A landscape with many valleys, sampled at points; each row gives a point and its height.
From any point a ball rolls to the lowest of the 2 points nearest to it. It stops when none of these is lower. Distance is the straight distance between rows; heights are no part of it.
Z_419 h=53.2: [-12   5  11 -13  27 -10   9  27 -19  -2 -11  15  -3   9  -9  19  -3   8
  -8  14  11]
Z_894 h=48.6: [ 26   2 -13  13  -7 -11 -11 -11   0  -1  -4  10  -4  -7   7  -8   2  -6
   4  -3 -18]
Z_822 h=10.8: [  8  -2  -1 -24   9  12   0 -20  14   1 -10 -12 -13  -3  -7 -13  11   0
  15  15 -14]
Z_446 h=22.6: [ 11   9   1 -14   3  -8   7 -20   2   1  -2   0 -24  -5   3  -7  17   3
  10  19  -2]
Z_660 h=19.6: [-11   3  13  10  18 -13   5  23 -21  -9   5  14  12  12  -6  21  -8  -1
 -17  -5   0]
Z_840 h=56.6: [ 11   7  -1 -10  -3 -26  -1  17  -8   3 -11  -7 -11   8  -5   8  -3   5
 -14   7  21]
Z_171 h=70.3: [  8   1 -15  38  -9   6  -9   0 -17   1   2  21   9 -23  25   6  -7  -2
   5   0  12]
Z_708 h=46.6: [  5   2  -1 -30  22  -7   0   4  -2   0 -18  -9 -22  14 -17   3  -2   2
   7  20 -11]
Z_453 h=67.2: [  2   2 -11  28  -7   2  -9   9 -12  -1   0  10  10 -15  17   3 -10   0
  -3  -1  22]
Z_725 h=45.3: [  3  -1   0  20 -10  -7  -5  12   2  -7  12   1  24   6  -3   9 -10 -14
 -10 -26 -17]
Z_803 h=44.2: [ -1  -1   2   1  -1   2   2   2   4  -3   4  -4   8  10  -5   1  -8  -7
   0  -7 -13]
Z_317 h=27.8: [ -3  -8  -6 -20   4  10 -10  10   6  -4 -15 -13   0  12 -14   0 -14   4
   0  -4   6]
Z_598 h=52.7: [ 17   4  -6   8 -14 -24  -4   0  -2  -5   3  -1   1   2  -5  -3   5 -10
  -6 -13  -9]
Z_575 h=16.6: [ -9  -8   2   4 -13  11   7  -4  15   2  15 -13  16   4  -8  -3  -4  -9
   4 -16  -7]
Z_93 h=5.2: [ 15  -3 -10 -16   2   6  -7 -22  16   2  -9  -5 -12  -2  -1 -20  11  -6
  15   4 -26]
Z_220 h=18.0: [ -1   0   3 -24   3   9   4 -11  10   2 -12 -14 -24  -6   0 -12  14  11
   6  16  23]
Z_762 h=39.8: [ -1  -6   0 -29  22   8  -2  -1  -1   5 -14  -6 -16   8 -14  -2  -7   2
  13  16 -22]
Z_350 h=38.0: [  5 -15 -10   4  -6   7 -11   1  10  -2   1   0  13   5  -4  -4  -7 -14
   9 -14 -35]
Z_320 h=39.4: [  9   7  -3 -10 -24 -26   7 -17  10   1  10  -7 -22  -4  -4  -9  23  -5
   5   1   5]
Z_600 h=31.9: [ -1  -4 -11   2  14  38 -21   4   0   1 -20   0   6 -11  18  -9 -11   1
   7   0   3]
Z_21 h=29.3: [ -6  11  16   2  -4 -21  18  -2  -2  -9  32  -5   2   2  -7   7  20 -10
 -13  -4  -2]
Z_393 h=21.0: [ -3   8   8 -28   6  -4  11 -19   7   1  -4  -7 -25  -5  -6  -6  14   4
  10  20   9]
Z_753 h=39.3: [ 13  15  -7  10 -17 -36  13 -10 -14  -5  19  15 -27   0   3   2  17   3
   2   5  -6]
Z_249 h=21.3: [-18   5  15  10   9  -4  21   0  -3  -5  18  11   9  -3   2   8   3  -1
  -9   4   2]
Z_473 h=16.7: [-13  10  13  12   6   5  16  -4  -4  -1  16  16   7 -12  11   9   5  -4
  -1   7  10]
Z_953 h=11.3: [-19 -14   0  -8  -5  18   3   2  11   3   3 -15   6   8 -11  -3 -14   6
   3  -5   4]
Z_991 h=27.7: [-10 -15  -6  -5  -1  35 -12   3  14   3 -17 -19   2  -1   4 -15  -6  12
   8  -3   7]
Z_841 h=50.7: [ 17   2  -7  19 -11  -4  -7 -10  -2  -2  -1  12  -1 -10  12  -4  -1 -10
   1  -1  -3]
Z_131 h=35.8: [  7  13   0  -5 -13 -23  11  -4  -6  -1   9   5 -24  -6  -1   3  11   3
   1  11  17]
Z_729 h=38.6: [-12  -8   1  17   7  28  -1   1   2   0  12   8  21  -1   5   8 -21  -5
   5  -6 -16]
Z_489 h=22.4: [-14  -9  -2   1 -18  18   4  -4  22   4  11 -19  18   1   0 -12   3   7
   5 -20   3]
Z_573 h=43.2: [ 16  -3 -18   4 -11  10 -26   0   1   2 -23  -7  -5 -10  10 -16  -2   1
   4  -8   9]
Z_827 h=40.6: [  3   5   6 -12 -11 -14  12 -18  15   1  13  -7 -10  -6  -8  -9  21  -1
   1   4   6]
Z_707 h=19.4: [  1  -1  -3   8  10  -3  -7  19 -10  -6  -6   1   9  11  -4  11 -19  -3
 -12 -11  -8]
Z_239 h=41.1: [ 22   8  -6   6 -17 -32   7 -14  -5  -1  15  15 -22  -5   1  -8  14  -8
   5   3 -18]
Z_339 h=11.0: [  0 -11  -8  12  -8  31 -13   2  13   5  -3 -10  20  -4  10 -13 -12   5
   6 -22   1]
Z_825 h=40.2: [ 19   1   2   8  -9 -29   6 -22  -3   4  11  14 -11  -1   1  -9  17  -8
   4  -3 -31]
Z_403 h=39.9: [-14   7   7  13  -8  19  11 -12  -1   5  18  12   5 -26  23   1   9   2
   9  12  18]
Z_349 h=17.8: [-12  -7   2 -15   0  23   7  -6  19   2  -1 -17   2   1  -5  -9  -2   8
   8   0   7]
Z_383 h=40.5: [ 17   2 -10  19  -7 -17 -11  11  -2  -6  -3   7  20   8   1   3  -9 -14
 -14 -24 -16]
Z_844 h=33.6: [ -6   6   0  -9  -6  -8  11  -2  -1   2   3   1 -15  -6   2   0  10   8
  -5  14  21]
Z_108 h=22.5: [  4  -9 -14   8   1  35 -24  -1   6   4 -13  -4  14  -8  12 -13 -11   0
  10 -12  -7]
Z_749 h=17.2: [-15  -2  -1   8 -15   1   5  -3   8   6  10 -13  18   3  -2  -3   3   5
  -9 -15  14]
Z_8 h=59.0: [ -9  -2   6  11  12  12   4  -1  -8  -6   4  13  13  -3   7   9 -10  -5
  -3   6  -8]
Z_693 h=42.3: [  5  11   8  13  12 -29  -2  17 -20  -3   1  17   0   7  -4  16  -2   2
 -12  -2  -5]
Z_232 h=36.0: [ 11   7  10   5  -1 -30   6 -12  -3  -4  16   8  -3   5 -10  -2  17  -6
  -5  -7 -28]
Z_136 h=45.6: [-22  -8   9   8  13  27   3   8  -5  -3   8  10  18   2   3  12 -22  -2
   5   1  -5]
Z_639 h=30.5: [ -6  -9  -3  13  -2  17  -5  -6   8  -4   8   2  22   3  -1   4 -15 -12
   6 -14 -26]
Z_878 h=22.7: [ -9  -3   7  -8   7  20   8 -10  11   1   1  -3   0  -2   2  -4  -1   3
   9   8   1]
Z_256 h=42.7: [ 15 -11 -10   2  -9   1  -8 -14  13   0  -3   0  10  -2  -4  -9   4 -14
   9 -17 -35]
Z_972 h=48.5: [ 19  -5 -14  10 -29  -7 -15  -7  10   3  -5  -5  -1  -7   5 -12   6  -4
   1 -19   3]
Z_843 h=18.7: [ 16   3   2 -13   5 -16   8 -23  -3   2   1   7 -17  -2   4  -7  16  -4
   8  14 -21]
Z_242 h=33.8: [ -2  -8 -10 -13   6  17 -14  13   3   5 -23 -16  -3   1  -5  -6  -9  11
  -2   0  14]
Z_303 h=32.2: [  0  11  15   9  -9 -27  12  -5  -2  -8  23   1   1   2 -10   2  22 -10
 -10 -10 -16]
Z_413 h=21.5: [ -3  -7  -3 -14  -9   9  -4  -9  17   6  -9 -18 -15  -3  -2 -20  16  14
   6   3  17]
Z_898 h=64.1: [  8   4 -12  26  -6  -6 -16  18 -13   3 -10   9  14  -7  14  10 -19  -4
 -12  -7  21]
Z_14 h=51.0: [  8   7   4 -22  17 -16   1   7  -6  -1 -13  -2 -16  15 -10   8   1   3
   1  13  -5]
Z_526 h=15.0: [  2  -3   6 -27   5  15   0 -18  16   1 -15 -14 -19  -4  -7 -16   9   8
  12  12   7]
Z_637 h=37.5: [ 16  14 -11   4 -19 -31   9  -2 -14  -3  10   8 -27  -2   1   1   7   2
   0   5   8]
Z_422 h=12.7: [ 18  -6   1 -12   2  -7   4 -26   8   6   2  -1 -12   6   2 -14  13  -8
   6   7 -31]
Z_49 h=40.7: [  1  -7  -8   2  23  24 -19   1  -8   6 -19   4   5  -7  11  -2 -13  -3
   5   7 -10]
Z_307 h=54.3: [  7   0  -2  11   8   2  -4  -9  -7   0  -1  11   5  -7  10   2  -4  -4
   0   4 -11]
Z_421 h=58.7: [ 10   6 -12   1  -6 -22  -8  21 -16   4 -11   1  -9   6   2   8  -8   3
 -14   3  26]
Z_328 h=35.3: [ 19   5  -5  12  -1 -25 -16  19 -10  -6  -3   2  11  18 -11  10 -10  -8
 -14 -18 -13]
Z_952 h=31.0: [-12   0   6  -8  -9  -5   9  -7   9   5   7 -15  -8  -5  -2  -2  15   9
  -6   7  30]
Z_360 h=36.6: [-10   2   9   0  -3  19  11 -15   6   2   9   3  -5 -17  13  -6   7   5
   8  11  21]
Z_374 h=44.9: [ -3  -2   0 -13  30   5  -4  14 -19  -1 -20  11   0   4  -2  12 -14   0
   0  15  -8]
Z_901 h=27.3: [ -8 -12   1 -30   0  11   2   2  12  -3 -10 -20 -11  15 -21  -7  -9   2
  14   2  -5]
Z_545 h=39.6: [  2   6   3  -4   4 -12   4   0  -1  -6   4  -2  -2   7  -6   1  -2  -1
  -7   1  -5]
Z_477 h=11.1: [-12   1   4   4  -8   9  10  -5  10   1  15  -6  10  -1   1  -1   4  -4
   0  -5   5]
Z_799 h=22.3: [ -4 -13  -7  10 -11  23 -14   1  14  -1   0  -6  25   2   1  -4 -17  -5
   9 -20 -17]
Z_908 h=51.5: [ -7   2   3  -6  23  -4   0  25 -17  -1 -11  12   4   8  -4  18 -14   1
  -7  11   4]
Z_33 h=46.2: [  1  11   7   4  17 -28   5  17 -26  -1  -5  24 -10   6  -2  19   1   6
  -8  16   0]
Z_469 h=23.0: [-17  -4   7 -11   1  23   8  -7  12  10  -4 -12  -4  -1   3  -7  10  14
   2   7  22]
Z_680 h=32.9: [ -7  -4   5 -25  13  11   4   3   5  -3  -7 -12 -11  12 -19   4  -7   2
  13  12 -11]
Z_448 h=21.4: [-12 -14   1 -24  -1  10  -4   8   6   4  -9 -19  -7  16 -19   2 -18   7
   5   3   5]
Z_668 h=27.9: [ -6  -8   0   4 -12  26  -4 -10  20   5   5 -16  17  -5  11 -17   9  11
  14 -17  11]
Z_877 h=48.1: [-16   1   4  19   4  26   4   7  -5   3   5  16  24 -18  22   5  -5   0
   5   4  17]
Z_964 h=25.3: [ -3 -13  -3  -7  -7  22 -10  -7  16   3 -11 -20  -5  -6   6 -19  10  18
   7  -2  16]
Z_482 h=20.2: [-13 -20  -3  -7  -3  28 -10   9  14   6  -6 -23  10   8  -4  -9 -13  11
   7 -10   7]
Z_940 h=51.9: [-16  -1   6  10  15  33   5   7  -3   3   3  14  24 -10  15  12 -13  -1
   2   6   6]
Z_274 h=50.4: [ 11   0  -9  10 -25 -15 -10   0   8  -1   2  -4   7  -5   2  -4   1  -2
  -6 -14   3]
Z_968 h=49.6: [ -4  10   7 -11  27 -22   9  21 -23   1 -13  17 -14   3  -6  17   1   9
  -4  24  11]
Z_378 h=8.6: [ -7  -2   5   8  12  -7  -1  27 -13  -9   1   6  16  19 -10  22 -23  -2
 -11  -8  -8]
Z_556 h=48.7: [ -1   2   4  16  -4  -3   3   4   0  -5  12   3  16   9  -1   6  -8  -8
  -9 -10 -15]
Z_504 h=11.2: [ -5   0   6  15  10   2   8 -10  -8   2   9  24   2 -15  13   7   7  -3
   2  14  -2]
Z_932 h=37.7: [ 10  11  -1 -13 -15 -34   3  -4   0  -1   5  -5 -22   4  -9  -5  14   0
  -3   5  10]
Z_456 h=32.4: [ -5  12  17   5   8 -27   9  11 -16  -6  21   8   1  10 -12  17   7  -2
 -17  -7  -4]
Z_969 h=26.1: [-17  11  18   1   6 -14  25  -1  -7  -6  24   4   2   1  -5  12  17  -4
 -13   0   0]
Z_423 h=36.2: [ -2  -3  -2 -11  24  15  -8   1  -8  -2 -16   2  -3   3   1   0 -12   3
   7  13  -6]
Z_487 h=39.5: [  9  -2 -12  -2  -1  13 -14   2   5   2 -19  -8  -1  -3   5 -10  -6   4
  -1  -5   6]
Z_338 h=60.9: [  7   3 -11  16 -12 -19  -9  18 -15   3  -8   5   0  -2   6   9  -9   2
 -16  -4  21]
Z_294 h=46.1: [ 25  -3 -11   2 -11  -6 -13 -14   8   0  -7   0   0  -7   1 -13  10 -13
   5  -7 -25]
Z_447 h=33.0: [ -9  -5   6   3  -9  25   5 -16  18   6  11  -8   4 -12  10 -11  12   8
  10  -2  14]
Z_824 h=46.3: [ 15  -9 -17  11 -24   2 -22  -1   9   0 -14 -15  -2 -10  11 -20   5   1
   5 -14   9]
Z_645 h=27.6: [-20   2  11  -8  -1  13  15  -7   8  10  11  -4  -1  -2   0   0  11   9
  -7   9  23]
Z_812 h=43.5: [-15   2   3  20  -4  19   8  -3  -6   4  13  16  15 -23  25   5   3   4
   4   5  26]
Z_963 h=37.6: [  2   8  11  19   3 -28   4  10 -18  -8  11  12   5  10  -7  13   2  -5
 -17  -9 -15]
Z_384 h=54.2: [  8  10   2 -18   8 -26   2  15  -7   2 -12  -2 -19  13 -11  11   2   3
  -8  12   8]
Z_935 h=36.1: [ -4   7   7  -3   0 -11  10  -1  -2   1   5   3  -7   1  -3   6   5   1
  -7   8  10]
Z_887 h=26.8: [-14   9  19  12  14 -19  13  16 -24  -5  15  17   8   8  -8  22   5   0
 -21  -1   6]
Z_670 h=28.9: [  6   0  -8   0  -4 -16  -8  21  -6  -6  -4  -6   7  20 -13   6 -19  -5
 -12 -19  -8]
Z_13 h=29.1: [-10  -5   2 -16  17  22   1  -3   1   1 -15  -3  -4  -1   0   2  -8   6
   5  16   6]

Where does a ball stop that starts at each point below?
Z_307 => Z_339
Z_419 => Z_378
Z_908 => Z_953
Z_964 => Z_93
Z_940 => Z_339
Z_8 => Z_339
Z_725 => Z_378
Z_453 => Z_448
Z_360 => Z_477
Z_14 => Z_448
Z_232 => Z_504
Z_972 => Z_448
